Points, in no order, along strands that fork and pass close to each other.
Points whose rows are less than 3.38 apart are linked; no others are. Some points are linked to none.
<223>: [ 5.01  2.34  3.50  0.29 -0.58  0.29  2.73  1.05  0.45 -3.13 -0.22  1.67
 -0.28  1.21  0.40 -0.92  0.07  0.01  0.01 -0.49]
<404>: [ 2.48 -2.65  0.54 -0.72  0.91  1.08  0.11 -1.21  1.55 -2.25  1.21  2.51
 -1.43  1.37  1.06  0.35  7.79 -1.44 -0.55  0.87]
<1491>: [ 2.29 -3.74  0.58 -1.26 -3.78  1.04  2.20 -0.57 -2.47  3.83  1.11 -1.14
  1.32  2.44  3.84  4.89 -0.17  0.76 -1.57  0.17]
<752>: [-0.24 -4.17 -0.68 -1.59 -2.85  0.67 -0.50 -1.03 -1.53  4.96  1.44 -1.28
  2.16  2.15  2.86  5.43  1.66  0.91 -1.05  0.15]
<418>: [ 2.16  2.00 -2.56  1.77  4.78  0.05 -1.15 -0.36  0.33 -3.50  0.94  1.20
 -6.10  3.31  1.18 -0.95 -0.41 -0.31  2.21 -3.32]
<660>: [-5.56 -1.86 -1.47 -1.15  0.49  0.52 -3.44 -0.82 -0.94  1.64 -0.09 -1.21
  4.19 -3.27 -2.18 -4.11  0.61  2.79 -1.12  1.93]
<1099>: [ 0.25 -0.76 -1.93  0.54  1.88 -0.24 -2.15  0.09  1.19 -4.53  2.59  2.46
 -3.04  1.12 -0.09 -0.78  7.18 -2.49  0.86  0.21]
<951>: [ 4.92 -3.87  0.57 -1.36  0.53  2.34  1.11 -1.98  0.30  0.06 -0.18  2.75
  0.31  2.22  1.48  2.06  7.02 -0.28 -1.25 -0.46]
<1161>: [-4.03  1.24 -3.87  0.30  4.31 -1.11 -4.53  0.08  2.73 -0.74  3.20  0.08
 -1.60 -1.12 -3.88 -1.58  3.34  0.01  1.81  0.31]
<499>: [ 4.45  2.34  1.88  0.73  0.82  0.46  1.84  0.21  0.27 -4.42  0.33  2.16
 -1.49  1.55 -0.17 -1.37  1.78 -0.38 -0.02 -1.11]
<669>: [ 0.99  1.34  2.73 -0.22 -4.75 -1.16  3.05  2.94 -1.92  0.16 -2.11 -1.12
  1.53 -1.63  2.47  0.57 -6.52 -1.64  0.21  0.33]
<471>: [-4.50 -3.23 -1.44  0.86 -4.73  0.30  2.49 -0.57 -3.79  2.47 -1.96 -2.05
  1.13 -3.09  0.55  0.41 -4.81 -0.93 -6.64  1.98]
<528>: [ 2.75  3.04 -0.51  1.60  3.24 -0.03 -0.20  0.43  0.35 -3.70  0.62  1.22
 -4.14  2.82 -0.20 -1.21  0.90 -0.36  1.62 -2.09]
<731>: [-2.12  1.11 -1.54  0.87 -2.23 -0.44  1.00  1.94 -2.95  1.75 -4.67 -2.59
  2.34 -3.47 -0.68 -1.62 -9.07 -1.38 -1.13 -1.16]
<249>: [-3.46  0.37 -2.44  0.49  3.04  0.95 -2.05 -0.79 -1.04  2.84 -3.22 -2.50
  1.90 -2.53 -3.29 -4.23 -4.05  2.72  0.78  0.13]
<1325>: [-2.07  0.94 -0.35  0.18  1.43 -0.77 -2.18 -0.09  2.83 -1.32  2.81  0.28
 -0.86 -0.27 -1.29 -0.54  4.50 -0.91  1.57  1.33]
<1438>: [-4.75 -1.46  0.01 -1.29 -0.22 -0.15 -2.52 -1.64  0.85  1.86  1.23 -0.64
  3.65 -2.97 -1.19 -1.16  1.27  1.12 -0.43  2.10]
<24>: [-0.37  0.24  2.24 -0.18 -5.23 -1.00  2.69  1.84 -2.14  0.77 -1.31 -1.46
  1.72 -2.19  2.10  1.04 -6.36 -1.73 -0.39  0.79]
<1071>: [-0.26  2.87  0.39  0.67  2.12 -0.78  0.88  0.33  1.44  2.22 -3.13 -1.66
 -1.13 -0.82 -1.47 -0.25 -5.95  0.45  3.05 -1.16]
<1419>: [-4.12 -0.44 -0.73 -0.77  1.23 -0.56 -3.22 -0.72  3.07  0.17  2.45  0.13
  1.49 -1.93 -2.19 -0.77  4.14  0.31  0.80  2.00]
<985>: [-0.36 -0.26 -3.31  0.62  2.37 -0.49 -3.40  0.34  0.82 -5.40  3.16  1.90
 -3.87  1.51 -0.44 -1.25  6.27 -2.60  1.88 -0.25]
<32>: [-2.62  0.28 -2.27  1.20 -2.55  0.18  1.06  1.77 -3.72  1.39 -4.79 -2.82
  2.56 -3.59 -0.57 -2.31 -8.47 -1.06 -2.67 -0.93]
<670>: [ 1.14  1.34 -3.51  1.42  5.20 -0.33 -2.23 -0.74  0.64 -3.23  1.53  1.19
 -6.25  3.24  1.46 -0.79  0.17 -0.72  2.90 -3.17]
<1483>: [-5.17 -2.07 -0.85 -1.39  0.05  0.10 -3.28 -1.36 -0.17  1.70  0.89 -0.72
  3.88 -3.45 -1.63 -2.64  1.10  2.25 -1.19  2.30]
<723>: [-1.31  0.51 -3.43  0.64  2.83 -1.04 -3.65  0.72  1.46 -4.42  3.10  1.30
 -3.46  1.18 -0.88 -0.85  5.51 -2.48  2.45 -0.38]
<876>: [-4.63 -1.94 -2.24 -1.01  1.39 -0.88 -4.06 -0.43  4.40 -0.31  3.22  1.23
  0.51 -1.84 -2.83 -0.67  6.10  0.02  0.32  1.85]
<1277>: [-3.91 -2.70 -0.44  0.42 -4.99 -0.27  2.72 -0.36 -3.41  2.68 -1.46 -1.85
  1.04 -3.00  1.26  1.44 -5.28 -1.18 -5.48  1.53]
<1220>: [-3.50  0.85 -3.43  0.39  3.49 -1.55 -4.09  0.53  2.78 -1.90  3.41  0.19
 -2.29 -0.15 -2.70 -1.01  4.48 -0.93  2.06  0.26]
<1215>: [ 3.33 -4.02  0.26 -1.54 -2.27  1.49  0.72 -0.97 -1.28  3.67  0.97 -0.53
  2.10  2.99  3.24  4.55  3.01  0.81 -0.34 -0.46]
<1137>: [ 4.71 -0.04  4.08 -0.58 -2.96  0.74  3.43  0.53 -0.18 -1.01 -0.04  1.34
  1.55  0.19  2.75  0.02 -1.06 -0.13 -0.76  0.21]
<1429>: [-1.83  2.28  0.87  0.14  0.98 -0.63 -1.13 -0.24  1.64  0.04  1.00 -0.85
  0.94 -0.66 -1.69 -0.75  0.58  0.03  2.03  1.23]
<131>: [ 3.24 -0.36  0.67  0.24  1.26  0.79  0.58 -0.99  0.21 -4.66  0.93  3.03
 -1.91  1.28  0.29 -1.05  6.03 -1.82 -0.94 -0.13]
<999>: [ 1.89  0.94  3.19 -0.39 -4.61 -0.59  2.96  2.05 -1.38 -0.16 -1.16 -0.56
  1.77 -0.94  2.72  0.75 -5.01 -1.00  0.21  0.42]
<812>: [ 4.74 -3.42  0.99 -1.00  0.87  2.15  1.27 -1.85  0.53 -1.16  0.16  3.28
 -0.34  1.72  1.04  1.40  7.14 -0.59 -1.77 -0.44]
<1023>: [ 4.36 -3.25  1.95 -1.31 -3.26  1.57  2.74 -0.96 -1.42  2.09  0.48  0.35
  1.72  1.94  4.03  3.23  0.69  0.37 -1.43 -0.06]
<1088>: [-4.22  0.79 -0.55 -0.30  1.60 -0.26 -2.74 -0.76  0.85  1.36  0.86 -0.96
  2.74 -2.68 -2.98 -2.26  0.54  1.36  0.62  1.50]
<550>: [-2.17 -1.34  0.56  0.17 -5.45 -0.70  2.98  0.83 -3.11  1.90 -1.41 -1.70
  1.27 -2.84  2.03  1.54 -6.16 -2.23 -3.48  1.25]
<159>: [ 4.18 -3.92  0.81 -1.49 -0.04  2.04  0.86 -1.59  0.58  1.16  0.30  1.94
  0.83  2.37  1.76  2.56  6.57 -0.21 -0.51  0.04]
<210>: [ 0.71  2.46  1.09  0.00  0.83 -0.88  1.98  2.02  0.95  2.46 -4.90 -1.28
 -0.90 -1.12  0.03  0.08 -8.44 -0.09  2.90 -1.75]
<1217>: [-1.33  2.48  1.49  0.54  0.05 -0.66 -0.43 -0.07  1.00  0.44  0.45 -1.15
  1.31 -0.85 -1.49 -0.67 -0.96 -0.05  2.10  0.86]
<1315>: [-3.26 -0.02 -2.52  1.58 -2.99  0.34  1.02  1.64 -4.07  0.81 -4.36 -3.03
  2.69 -3.45 -0.80 -2.79 -7.80 -0.97 -3.71 -0.31]
<1511>: [ 0.24  1.01  2.68 -0.11 -1.29 -0.19  0.74 -0.17  1.13 -0.16  0.96 -0.52
  1.27 -0.23  0.49 -0.08  0.27 -0.56  1.45  1.41]
<540>: [-4.03 -0.98 -2.19  1.71 -3.82  0.41  1.39  1.14 -4.65  0.85 -3.73 -2.79
  2.27 -3.69 -0.39 -2.79 -6.63 -0.91 -5.17  0.82]
<1519>: [ 3.98 -1.00  1.10 -0.09  1.37  1.18  1.08 -1.59  0.12 -4.56  0.75  3.72
 -1.68  0.97  0.36 -0.51  6.41 -1.71 -1.95 -0.48]
<171>: [ 4.24 -2.60  0.45 -0.61  1.42  1.69  1.18 -2.37 -0.02 -3.74  0.31  4.15
 -1.77  0.89  0.22  0.32  7.17 -1.88 -2.54 -0.66]
<553>: [-3.42 -4.81 -3.42 -1.74 -2.35 -0.01 -2.13 -1.14 -2.86  5.82  1.45 -1.97
  2.40  1.39  0.41  5.92  1.25  2.19 -3.20  0.03]
<1459>: [ 1.01 -1.23 -0.86  0.07  1.51  0.21 -1.05 -0.13  1.13 -4.14  2.40  2.58
 -2.71  1.22  0.16 -0.84  7.17 -2.28  0.36  0.42]
<961>: [-4.79 -3.85 -1.72 -2.09  0.30 -0.24 -4.05 -1.68  3.62  2.25  2.29  0.90
  2.60 -2.52 -1.57  0.00  5.43  1.58 -0.48  1.93]
<1278>: [-2.33  0.86 -2.90  0.57  2.84 -1.39 -3.51  0.42  2.51 -2.97  3.55  0.65
 -2.68  0.76 -1.68 -0.66  5.12 -1.82  2.06  0.14]
<1210>: [ 4.04  1.72  1.58  0.82  1.23  0.53  1.23 -0.10 -0.11 -4.65  0.69  2.62
 -1.64  1.76 -0.18 -1.26  3.43 -1.06 -0.60 -1.08]
<1098>: [-3.69  1.50 -1.23  0.05  2.39 -1.02 -2.91 -0.47  2.44 -0.07  2.10 -0.45
  0.42 -1.34 -3.22 -1.38  2.55  0.29  1.79  1.09]
<887>: [-0.47  3.25  0.61  0.90  1.81 -0.83 -0.41  0.42  1.58 -0.30 -0.02 -0.88
 -1.02  0.57 -1.76 -0.55 -1.08  0.03  2.86 -0.17]
<217>: [ 3.85  2.48 -1.21  1.79  4.41  0.38  0.44 -0.03 -0.01 -3.98 -0.26  2.35
 -5.95  3.44  1.05 -1.03 -1.34  0.03  0.90 -4.04]
<718>: [ 5.40  2.75  3.75  0.02 -1.01  0.33  3.12  1.71  0.24 -2.90 -1.18  1.96
  0.22  0.70  0.79 -0.97 -1.37  0.22  0.11 -0.90]
<192>: [-3.17  1.67 -0.17  0.09  0.69 -0.30 -1.34 -0.62 -0.30  1.55 -0.76 -1.72
  2.61 -2.23 -2.51 -1.96 -2.74  1.17  1.27  0.66]
<1494>: [-1.75  1.90  0.25  0.39 -2.32 -0.73  0.73  1.41 -1.77  1.60 -3.22 -2.28
  2.29 -2.70 -0.45 -0.71 -7.86 -0.92  0.58 -0.58]
<1270>: [ 2.11  2.98  2.56  0.73 -0.11 -0.32  1.18  0.89  0.88 -1.57  0.02  0.04
 -0.08  0.88  0.01 -0.68 -0.59 -0.07  2.06  0.01]
<1474>: [ 4.04 -1.35  3.23 -0.70 -1.53  1.06  2.22 -1.08  0.65 -0.80  0.41  1.67
  1.06  1.12  2.54  0.46  2.91 -0.34 -0.69  0.33]
<728>: [ 1.13  2.08  2.78  0.26 -0.79 -0.31  0.84  0.53  1.07 -1.15  0.36  0.08
  0.66  0.37  0.28 -0.27  0.17 -0.52  1.73  0.61]
<1082>: [ 2.19  3.45  0.92  1.12  2.32 -0.70  1.59  1.17  1.74 -0.45 -1.71 -0.14
 -3.32  1.54 -0.54 -0.37 -3.66  0.61  2.95 -1.44]
<1355>: [ 2.45  3.04 -0.28  1.46  3.65 -0.39  0.91  0.55  1.36 -1.69 -0.52  0.59
 -4.73  2.74 -0.15 -0.50 -1.97  0.35  2.40 -2.46]
<603>: [-4.06 -1.81  0.53 -1.36 -0.94 -0.09 -1.98 -1.68  1.32  1.98  1.79 -0.50
  3.09 -2.42 -0.18  0.04  1.54  0.59 -0.22  2.09]
<1479>: [ 1.33  3.07  1.77  0.37 -0.93 -0.80  1.67  2.38  0.23  0.92 -3.17 -1.41
  0.23 -0.68  0.06  0.10 -6.56 -0.27  2.82 -1.04]
<1332>: [ 6.20  1.54  4.50 -0.62 -1.87  0.76  3.55  1.22  0.04 -2.70 -1.06  2.55
  1.02  0.30  1.54 -0.70 -1.18  0.02 -1.31 -1.19]
<1400>: [ 2.84  3.06 -0.39  1.62  3.65 -0.13  0.43  0.47  0.67 -2.75  0.01  1.00
 -4.74  3.15 -0.03 -0.56 -0.65  0.28  1.90 -2.32]
<1493>: [-4.96 -5.66 -3.01 -0.98 -2.50  0.42 -0.48 -1.74 -4.13  5.15 -0.73 -1.79
  1.16 -1.05  0.28  2.84 -0.92  2.28 -6.10  1.34]
<1089>: [ 5.27  3.24  3.60 -0.03 -0.69  0.09  2.98  2.71  0.26 -2.37 -1.85  1.27
 -0.13  0.73  0.61 -1.02 -2.80  0.52  0.94 -1.37]
<1116>: [ 3.79 -2.11  2.95 -1.01 -2.33  1.19  2.32 -1.13  0.12  0.70  0.56  0.97
  1.48  1.37  3.15  1.38  2.00  0.04 -0.71  0.62]
<677>: [-2.74  1.67  0.06  0.11  1.48 -0.74 -2.04 -0.48  2.06 -0.13  1.87 -0.46
  0.60 -1.15 -2.06 -0.87  2.06 -0.45  1.53  1.14]
<1458>: [ 0.00  3.17  0.75  1.15  1.86 -0.75 -0.42  0.28  1.48 -1.29  0.84 -0.52
 -1.34  0.71 -1.50 -0.55  0.54 -0.22  2.61  0.14]
<209>: [ 4.11 -3.79  0.73 -1.54 -0.75  2.04  0.86 -1.52  0.27  1.72  0.29  1.31
  1.25  2.58  2.55  2.95  5.38  0.12 -0.57 -0.04]
<1381>: [-1.09  2.06 -0.05  0.77  1.93 -1.04 -1.66  0.20  2.01 -1.83  2.30  0.11
 -1.13  0.49 -1.25 -0.76  3.70 -1.06  2.03  0.89]
<1403>: [ 3.66 -1.02  3.01 -0.58 -0.80  1.05  1.62 -0.92  1.04 -1.38  0.77  1.67
  0.30  1.13  1.79  0.17  3.88 -0.60 -0.16  0.82]
<1232>: [-4.23  0.48 -2.21  0.02  2.68  0.46 -2.99 -0.60 -0.64  2.17 -1.15 -1.88
  2.43 -2.70 -3.73 -3.93 -1.52  2.68  0.83  0.71]
<1017>: [-4.73  0.03 -1.32 -0.80  1.73 -0.39 -3.60 -0.69  1.64  0.87  1.33 -0.49
  2.41 -2.59 -3.22 -2.39  2.30  1.50  0.55  1.77]
<703>: [ 4.97  3.47  0.56  1.28  2.72  0.33  1.64  1.12  0.12 -3.72 -1.04  1.83
 -4.07  2.74 -0.31 -1.03 -1.37  0.26  0.60 -3.03]
<1187>: [-3.56  0.26 -2.44 -0.22  2.33 -1.20 -3.75  0.18  3.42 -1.52  3.28  0.65
 -0.90 -0.76 -2.63 -0.97  5.13 -0.75  1.40  1.09]
<1401>: [-0.05  3.28  0.21  1.06  2.51 -0.81  0.03  0.14  1.71  0.59 -0.78 -0.98
 -1.77  0.49 -1.72 -0.45 -2.85  0.45  3.08 -0.63]
<804>: [-1.97 -0.86  2.11 -0.78 -2.29 -0.20 -0.13 -1.15  0.42  1.29  1.31 -0.95
  2.52 -1.35  0.85  0.67 -0.15 -0.30  0.36  1.81]
<840>: [-3.76  1.15  0.07 -0.05  0.95 -0.60 -1.91 -0.76  0.56  1.13  0.39 -1.35
  2.63 -2.29 -2.51 -1.57 -0.87  0.88  1.07  1.31]
<1444>: [-0.61  2.53  0.39  0.82  1.62 -0.76 -1.24  0.23  1.81 -1.39  1.76 -0.25
 -0.92  0.63 -1.31 -0.63  2.21 -0.60  2.33  0.57]
<1369>: [-1.17  2.01 -2.88  1.53  5.67 -1.00 -1.62 -1.19  2.41 -0.38  1.20 -0.33
 -5.72  1.22 -0.45 -0.36 -1.12  0.02  2.84 -1.91]
<476>: [-3.01 -1.05  1.33 -0.97 -1.26 -0.41 -1.37 -1.43  0.81  1.67  1.34 -0.70
  2.89 -1.72  0.03  0.20  0.86  0.07  0.24  1.81]
<346>: [ 4.60 -3.13  0.57 -1.01  1.12  1.85  1.43 -2.27  0.33 -2.37  0.24  3.66
 -0.98  1.17  0.65  0.77  7.33 -1.37 -2.37 -0.40]
<513>: [-4.75 -3.05 -1.81  1.28 -4.70  0.44  2.65  0.04 -4.06  1.98 -3.06 -2.27
  1.20 -3.46  0.35 -0.75 -4.93 -0.84 -7.24  1.71]
<1181>: [ 3.14  2.94  3.18  0.09 -2.09 -0.68  2.59  2.67 -0.25 -1.17 -1.87 -0.09
  0.88  0.12  1.09 -0.31 -4.23  0.07  1.99 -0.39]
<1004>: [ 2.60  1.88  3.35 -0.46 -3.32 -0.77  2.65  2.35 -0.67 -0.58 -1.44 -0.56
  1.57 -0.51  1.99  0.01 -4.48 -0.46  1.20  0.07]
<841>: [ 3.52 -3.91  0.62 -1.57 -1.51  1.91  0.60 -1.32 -0.36  2.75  0.61  0.44
  1.92  2.80  2.78  3.75  4.28  0.40 -0.41 -0.16]
<974>: [-0.79  2.01  0.15  0.41 -2.52 -1.03  1.34  2.30 -1.84  1.54 -3.88 -2.04
  1.77 -2.70  0.02 -0.23 -8.76 -1.42  0.54 -1.03]
<912>: [-1.16 -4.29 -1.44 -1.55 -2.73  0.41 -1.01 -1.36 -1.89  5.39  1.61 -1.51
  2.06  1.83  2.01  5.69  1.17  1.03 -1.71  0.27]
<207>: [ 4.44  2.36  2.54  0.63  0.21  0.30  2.05  0.85  0.26 -3.52 -0.06  1.78
 -0.66  1.41  0.03 -1.10  1.24 -0.13  0.18 -0.73]
<149>: [ 3.23 -1.36  2.20 -0.58 -0.04  1.12  1.12 -0.96  1.21 -1.51  0.97  1.97
 -0.17  1.43  1.48  0.27  5.46 -0.72 -0.38  0.68]
<377>: [-0.37 -3.54 -1.18 -0.91 -3.92  0.51  1.26 -0.53 -3.44  5.33  1.29 -2.13
  1.04  2.32  2.53  6.38 -0.51  0.60 -2.53  0.37]
<1021>: [-2.29  2.00  0.08  0.49  0.99 -0.38 -0.72 -0.30  0.02  1.59 -1.31 -2.02
  2.10 -1.83 -2.54 -1.48 -4.01  0.84  2.08  0.02]
<1084>: [ 3.15 -3.65  1.35 -1.11 -3.56  1.10  2.56 -0.92 -1.82  3.15  0.72 -0.41
  1.37  2.01  4.18  4.15 -0.24  0.17 -1.39  0.23]
<328>: [ 1.27  2.98  1.31 -0.01 -0.85 -1.11  1.89  3.11 -0.32  1.64 -4.67 -1.31
  0.20 -1.07  0.60  0.12 -8.12 -0.40  2.72 -1.73]
<146>: [-2.92 -0.09  0.01 -0.58  1.05 -0.71 -2.48 -0.55  3.15 -0.53  2.47  0.40
  0.78 -1.23 -1.42 -0.23  4.48 -0.38  0.99  1.99]
<232>: [ 3.19  1.05  0.87  0.70  1.49  0.19  0.42 -0.11  0.40 -4.57  1.34  2.41
 -2.21  1.72 -0.16 -1.19  4.44 -1.37 -0.11 -0.33]
<1287>: [ 4.91 -2.66  2.70 -1.19 -2.60  1.59  2.78 -1.27 -0.72  1.11  0.29  1.32
  1.72  1.39  3.62  2.01  1.70  0.15 -1.20 -0.03]
<365>: [ 4.30  2.82 -0.14  1.58  2.68  0.52  0.87  0.15 -0.72 -5.52  0.10  2.88
 -3.47  2.46 -0.58 -1.38  1.12 -0.46 -0.25 -3.03]
<1468>: [ 3.10  1.74 -1.97  1.50  4.97  0.43 -0.50 -0.33 -0.06 -3.82  0.17  2.18
 -6.33  3.36  1.44 -1.03 -1.42 -0.21  1.54 -4.02]
<598>: [-1.10  0.38  2.42 -0.36 -1.64 -0.38  0.09 -0.57  0.95  0.64  1.04 -0.76
  2.27 -1.03  0.56  0.16 -0.20 -0.43  1.07  1.54]
<947>: [ 6.01  0.58  4.26 -0.97 -2.25  0.91  3.72  0.52 -0.20 -2.01 -0.94  2.33
  1.44  0.27  2.23 -0.55 -0.41  0.13 -1.42 -0.59]
<890>: [ 1.66  3.38  2.11  0.41 -0.36 -0.99  1.63  2.05  0.51  0.47 -2.59 -0.88
 -0.10  0.16 -0.15 -0.08 -5.40  0.15  2.83 -0.83]
<420>: [-1.84 -4.04 -1.68 -0.88 -3.77 -0.12  1.01 -0.76 -3.47  5.44  0.80 -2.41
  0.83  1.44  1.88  6.14 -1.05  0.88 -3.71  0.68]
<138>: [ 0.29  2.69  0.98  0.04 -2.34 -1.02  1.89  3.06 -1.12  1.32 -4.06 -1.62
  1.06 -2.02  0.74  0.29 -8.44 -1.02  1.89 -1.28]
<382>: [-5.36 -5.67 -3.08 -0.09 -2.78  0.77  0.26 -1.54 -4.13  4.70 -1.73 -2.11
  0.58 -1.28  0.32  1.58 -1.40  2.16 -7.63  1.99]
<1362>: [ 1.77  3.51  2.11  0.53  0.32 -0.82  1.45  1.45  1.05 -0.35 -1.36 -0.64
 -0.74  0.65 -0.75 -0.41 -3.63  0.33  2.89 -0.75]
<618>: [ 0.93  1.47 -3.69  1.40  4.78 -0.37 -2.92 -0.20  0.03 -3.71  2.21  1.06
 -5.56  2.95  0.56 -0.96  1.95 -1.33  2.81 -2.58]
<1264>: [ 1.65  3.47  1.28  0.85  1.75 -0.64  1.44  1.26  1.34  0.28 -2.03 -0.46
 -2.28  0.86 -0.64 -0.09 -4.32  0.60  3.30 -1.31]
<373>: [ 3.61 -0.02  3.88 -0.76 -3.47  0.48  2.89  0.52 -0.33 -0.35 -0.10  0.46
  1.57  0.12  3.05  0.48 -1.67 -0.30 -0.20  0.74]
<1351>: [-1.86 -4.03 -2.47 -1.47 -2.83 -0.06 -1.68 -0.60 -2.56  5.46  1.65 -1.86
  2.14  2.15  1.37  6.56  1.47  1.55 -2.26 -0.16]
<1111>: [-4.50 -2.13 -1.97  1.73 -4.41  0.39  2.25  0.60 -4.55  0.90 -3.52 -2.46
  1.53 -3.69  0.01 -2.16 -5.68 -0.91 -6.74  1.43]
<879>: [ 4.80  2.84 -0.59  1.36  3.58  0.51  0.93  0.55 -0.07 -4.49 -0.90  2.50
 -4.98  3.22  0.08 -0.93 -1.55  0.35  0.40 -3.95]
<339>: [-5.39 -4.05 -1.73 -2.22  0.39  0.07 -4.27 -1.52  2.29  2.19  1.84  0.63
  3.41 -3.26 -1.42 -1.34  4.08  2.52 -1.33  2.19]
<944>: [-4.54 -5.21 -3.41 -1.28 -2.49  0.07 -0.97 -1.63 -3.91  5.94  0.09 -2.21
  1.42  0.18  0.37  4.75 -0.32  2.37 -5.39  0.86]
<308>: [-3.97  1.47 -2.59  0.21  3.48 -1.25 -3.75 -0.08  2.61 -0.42  2.31 -0.38
 -0.83 -1.29 -3.73 -1.61  2.63  0.40  1.63  0.86]
<1302>: [-5.41 -1.72 -2.46 -0.73  1.21  0.68 -4.17 -0.51 -1.42  1.47 -0.65 -1.43
  3.81 -3.02 -2.71 -5.28  0.81  3.80 -0.34  2.06]
<1258>: [ 2.47 -2.17  1.35 -0.70  0.11  1.00  0.43 -1.29  1.81 -1.15  1.16  2.24
 -0.41  1.29  1.48  0.68  6.50 -0.87 -0.25  0.99]
<680>: [-1.32 -0.31  1.55  0.12 -5.45 -1.05  3.16  1.58 -2.68  1.01 -1.53 -1.50
  1.63 -2.66  2.27  1.25 -6.38 -2.22 -1.91  0.81]
<1206>: [-0.59  3.10  0.29  0.83  1.98 -0.84  0.37  0.32  1.49  1.53 -1.79 -1.48
 -1.00 -0.47 -1.89 -0.42 -4.58  0.44  3.08 -0.76]
<480>: [ 1.74 -2.39 -0.09 -0.75  1.02  0.51 -0.63 -0.85  1.42 -3.04  1.72  2.70
 -2.07  1.10  0.90  0.16  7.98 -1.85 -0.21  0.61]
<1149>: [ 3.62  2.86  0.20  1.52  2.56  0.03  0.59  0.62 -0.07 -4.53  0.25  1.84
 -3.24  2.49 -0.41 -1.36  1.33 -0.34  0.72 -2.15]
<1331>: [ 1.07  1.97 -2.79  1.59  3.86 -0.38 -2.19  0.25  0.18 -3.95  1.98  1.16
 -4.65  2.74  0.15 -1.14  2.30 -1.37  2.38 -2.07]
<1382>: [ 1.45 -3.65 -0.36 -1.00 -4.01  0.91  1.74 -0.24 -3.39  4.44  1.22 -1.62
  1.25  2.85  3.41  6.02 -0.24  0.59 -2.08  0.20]
<1167>: [-4.79 -0.55 -2.58 -0.84  2.13 -1.02 -4.19 -0.19  3.93 -0.78  3.28  1.03
  0.16 -2.02 -3.26 -1.45  5.60 -0.09  0.54  1.74]
<1122>: [ 1.84  2.34 -1.17  1.39  3.11 -0.45 -0.98  0.47  0.54 -3.59  1.60  1.01
 -3.93  2.45 -0.45 -1.18  2.13 -0.83  2.01 -1.54]
<239>: [-2.92 -2.58 -0.05  0.39 -5.73 -0.59  3.55  0.43 -3.01  2.66 -1.60 -1.85
  0.50 -2.69  1.95  2.18 -5.58 -2.16 -5.15  1.51]
<531>: [-5.07 -3.12 -2.09 -1.48  0.89 -0.53 -4.17 -0.92  4.27  0.86  2.49  1.47
  2.11 -2.36 -2.42 -0.66  6.01  0.95 -0.01  2.00]
<399>: [ 2.65  3.17  0.49  1.34  3.16 -0.31  1.60  0.95  1.68 -0.95 -1.56  0.28
 -4.59  2.15 -0.14 -0.30 -3.48  0.95  2.69 -2.23]
<161>: [-3.96 -5.08 -3.47 -1.43 -2.49  0.10 -1.64 -1.34 -3.57  5.91  0.82 -2.04
  1.69  0.67  0.40  5.26  0.30  2.30 -4.47  0.31]
<589>: [-5.91 -6.10 -3.35 -0.01 -2.82  0.87  0.03 -1.41 -4.58  3.94 -2.20 -2.13
  0.97 -1.46  0.52 -0.15 -0.90  2.64 -7.54  2.35]
<601>: [-4.93 -0.78 -1.32 -1.03  1.44 -0.55 -3.55 -0.67  2.51  1.06  1.87  0.00
  2.48 -2.93 -2.81 -1.72  3.52  1.23  0.07  1.99]
<889>: [ 1.97 -3.78 -0.40 -1.47 -2.53  1.23 -0.04 -0.79 -1.64  4.24  1.18 -0.80
  2.23  3.00  3.09  5.43  2.40  0.81 -0.64 -0.14]
<1139>: [ 2.29  3.29  2.57  0.74 -0.02 -0.59  1.75  1.30  0.85 -1.08 -1.05 -0.21
 -0.29  0.80 -0.26 -0.50 -2.43  0.31  2.56 -0.35]
<955>: [ 0.42  2.85 -0.96  1.46  3.69 -0.90 -0.98  0.20  1.63 -1.61  0.92 -0.14
 -3.95  1.87 -0.99 -0.57  0.19 -0.27  2.74 -1.07]
<566>: [ 5.21  3.54  1.40  1.05  1.89  0.33  1.74  1.41  0.07 -3.84 -0.81  2.27
 -2.77  2.11 -0.35 -1.25 -0.99  0.29  0.16 -2.57]
<1249>: [-5.05 -0.24 -2.16 -0.49  2.27  0.42 -3.42 -0.63 -0.79  1.61 -0.91 -1.57
  3.05 -3.05 -3.44 -4.75 -0.23  3.30  0.28  1.34]
<1143>: [-3.83  0.45 -2.02  0.18  2.54  0.50 -2.59 -1.05 -1.13  2.28 -2.19 -2.01
  2.59 -2.72 -3.48 -4.17 -2.80  2.59  0.85  0.52]
<595>: [-1.71  2.74  0.91  0.29  1.11 -0.81 -0.60  0.07  0.83  1.00 -0.56 -1.48
  1.21 -1.18 -1.96 -0.86 -2.76  0.22  2.32  0.37]
<992>: [ 4.54  3.17  3.33 -0.32 -1.63 -0.46  2.81  3.11  0.01 -1.14 -2.28  0.59
  0.27  0.43  1.02 -0.59 -4.18  0.47  1.58 -0.95]
<634>: [-0.16  2.40  0.44  0.62  1.32 -0.72  1.26  0.77  1.27  2.54 -4.12 -1.58
 -0.70 -1.23 -0.90 -0.41 -7.29  0.25  2.88 -1.60]

A fork is a point with three links, a tip a point with one. Leave the first point through the second and follow the links. Name the first fork or tip that comes.
<339>, <961> => <1220>
<1116>, <1287> => <420>
<540>, <1315> => <731>
<887>, <1401> => <328>
<618>, <670> => <566>
<1249>, <1232> => <249>

Follow the links from the first point to the second, and from the first to the third. Name the last point that the two ways share.
<974>, <1511>, <1401> => <328>
<1459>, <531>, <308> => <1220>
<961>, <985>, <308> => <1220>
<999>, <1137>, <1210> => <718>

Name the points in between on the shortest way along the links from the first point to the second, in order.
<1206>, <1270> => <1071> > <634> > <210> > <328> > <1479> > <890> > <1362> > <1139>
<420>, <1403> => <377> > <1382> > <1491> > <1084> > <1023> > <1287> > <1116> > <1474>
<1315>, <1277> => <540> > <1111> > <513> > <471>
<947>, <1210> => <1332> > <718> > <223> > <207> > <499>
